Each row is a point on a tangle of strands that fork, close into loops and nearly touch. The rows are in no order.
Points whose rows are less than 34 apart are linked; no others are. Some points are linked to none.
Z41: 5 -22 28 -11 -31 -18 10 -18 -11 18 -32 12 -1 -4 4
Z653: 13 9 6 7 -12 15 -6 -17 -5 7 23 13 22 -21 4
Z82: -22 -3 -12 -15 14 -1 9 22 14 -11 -21 -12 -15 23 -4
Z523: 12 -28 41 -12 -35 -27 5 -26 -23 23 -40 15 -2 -9 5
Z598: 1 3 -31 13 6 13 7 5 7 0 51 17 -1 1 0
Z460: 5 4 37 -9 -13 0 -3 -13 -3 7 -23 -11 11 -16 4
Z804: -4 -6 -36 10 7 6 16 4 9 -3 53 19 -10 15 1
Z693: -6 -13 -23 2 -9 3 21 -4 7 0 38 23 -7 15 3
Z717: 19 -9 39 -9 -27 -7 1 -35 -26 18 -19 10 9 -16 8
Z538: 31 24 -6 36 2 26 -17 -7 -5 3 40 16 31 -34 -4
Z12: -29 -6 -8 -16 13 -23 10 24 9 -25 -66 -28 -19 32 -14
Z623: 19 -16 45 -12 -31 -17 3 -35 -31 21 -31 12 1 -17 5
Z696: 3 -18 41 -13 -28 -25 4 -7 -9 12 -56 -6 -3 -7 1
Z709: -13 6 -17 -3 17 9 -1 17 14 -3 11 -5 -4 7 -2
Z67: 18 -7 4 2 -29 5 6 -34 -15 7 26 30 19 -13 6
Z70: -5 14 -15 7 21 16 -4 18 15 0 18 -4 3 -6 -2
Z313: -18 6 -25 -8 29 9 0 24 15 -10 8 -12 -15 19 -3
Z197: 35 27 10 33 4 26 -24 -11 -11 5 30 5 33 -42 -1
Z49: 27 18 -22 38 1 24 -13 0 -1 2 49 18 23 -25 -5
Z305: 8 11 36 -3 -8 8 -12 -16 -5 8 -9 -10 17 -27 3
Z226: 3 -9 -12 3 -19 7 13 -13 2 5 31 25 3 3 4
Z874: -12 -24 22 -12 -21 -37 9 9 6 -1 -71 -11 -10 6 -9
Z95: -3 6 28 -11 -8 -1 -3 -1 7 3 -24 -15 10 -12 0
Z354: -24 2 -52 -2 50 -9 -15 27 1 -23 24 -25 -39 55 8
Z522: -18 11 -49 0 54 1 -16 32 4 -17 25 -22 -35 39 4
Z814: 8 22 14 12 11 18 -17 8 8 6 7 -11 19 -29 0
Z406: -33 -2 -19 -17 20 -20 6 29 7 -28 -56 -29 -22 39 -10
Z218: 8 8 -18 13 -2 15 1 -3 6 2 40 17 10 -10 0
Z120: -17 -17 14 -15 -12 -29 12 15 11 -11 -70 -19 -13 13 -11
Z312: 33 17 -32 45 3 23 -8 2 -1 -2 63 23 21 -21 -6
Z477: -15 -8 -35 -3 17 2 14 14 10 -7 32 5 -21 27 0
Z573: 18 5 14 2 -19 8 -2 -28 -13 9 14 17 23 -21 6
Z277: -8 4 18 -9 -1 3 -2 7 12 0 -25 -15 5 -4 -3
Z997: -15 -2 6 -14 3 -2 6 12 13 -5 -26 -12 -6 10 -3
Z341: -21 -11 -40 -8 26 -3 9 18 8 -13 21 -4 -32 39 3
Z493: -7 -23 26 -13 -24 -30 8 1 2 5 -60 -3 -8 4 -5
Z886: -15 -17 -19 -9 -3 -3 20 8 10 -3 4 10 -18 26 1
Z366: 2 21 3 12 15 19 -13 13 13 4 13 -9 14 -20 -1
Z165: -14 4 -47 6 43 4 -5 24 8 -10 35 -9 -28 28 3
Z276: 20 13 40 -1 -11 7 -12 -29 -20 9 -1 -3 23 -34 6
Z560: -24 -11 2 -16 2 -26 10 22 11 -20 -72 -27 -14 20 -13
Z169: -29 1 -22 -17 24 -10 4 25 8 -23 -31 -21 -21 35 -8
Z553: 13 7 -8 12 -7 17 -4 -12 -3 4 36 22 19 -17 2
Z498: 10 -8 -10 4 -27 8 10 -23 -4 4 36 31 12 -1 6
Z135: 28 28 25 24 4 21 -26 -15 -12 8 17 -4 31 -46 2
Z993: 4 -10 30 -12 -24 -10 5 -13 -7 12 -28 3 5 -6 4
Z880: 9 -19 50 -14 -32 -28 2 -17 -18 16 -53 -3 -2 -12 0
Z697: 16 2 40 -7 -21 -1 -2 -33 -22 13 -9 7 16 -24 7
Z895: 17 23 23 14 2 17 -20 -11 -5 7 10 -6 26 -37 2
Z175: -23 -11 -49 -7 38 -10 2 19 2 -19 27 -13 -41 56 3
Z430: -11 4 -40 7 28 8 0 21 9 -5 40 -1 -20 19 0

A piece is all that can be reached along the links. How many separate loops has the piece of each point below (a circle has one, a figure eight two, a Y none), and how many tips (points with one link)?
Z697: loops 2, tips 0
Z598: loops 1, tips 0
Z522: loops 1, tips 0
Z814: loops 0, tips 2

How many points has the smallest loop of links through each point below? Write 0 if it is on no loop.
Z354: 7
Z498: 10
Z460: 9

Name the points in between on the shortest way along the links from the first point to the second, in order.
Z709 / Z538: Z70 > Z366 > Z814 > Z895 > Z135 > Z197
Z169 / Z993: Z82 > Z997 > Z277 > Z95 > Z460
Z341 / Z522: Z175 > Z354
Z693 / Z553: Z804 > Z598 > Z218
Z560 / Z696: Z120 > Z874 > Z493
Z696 / Z41: Z880 > Z523
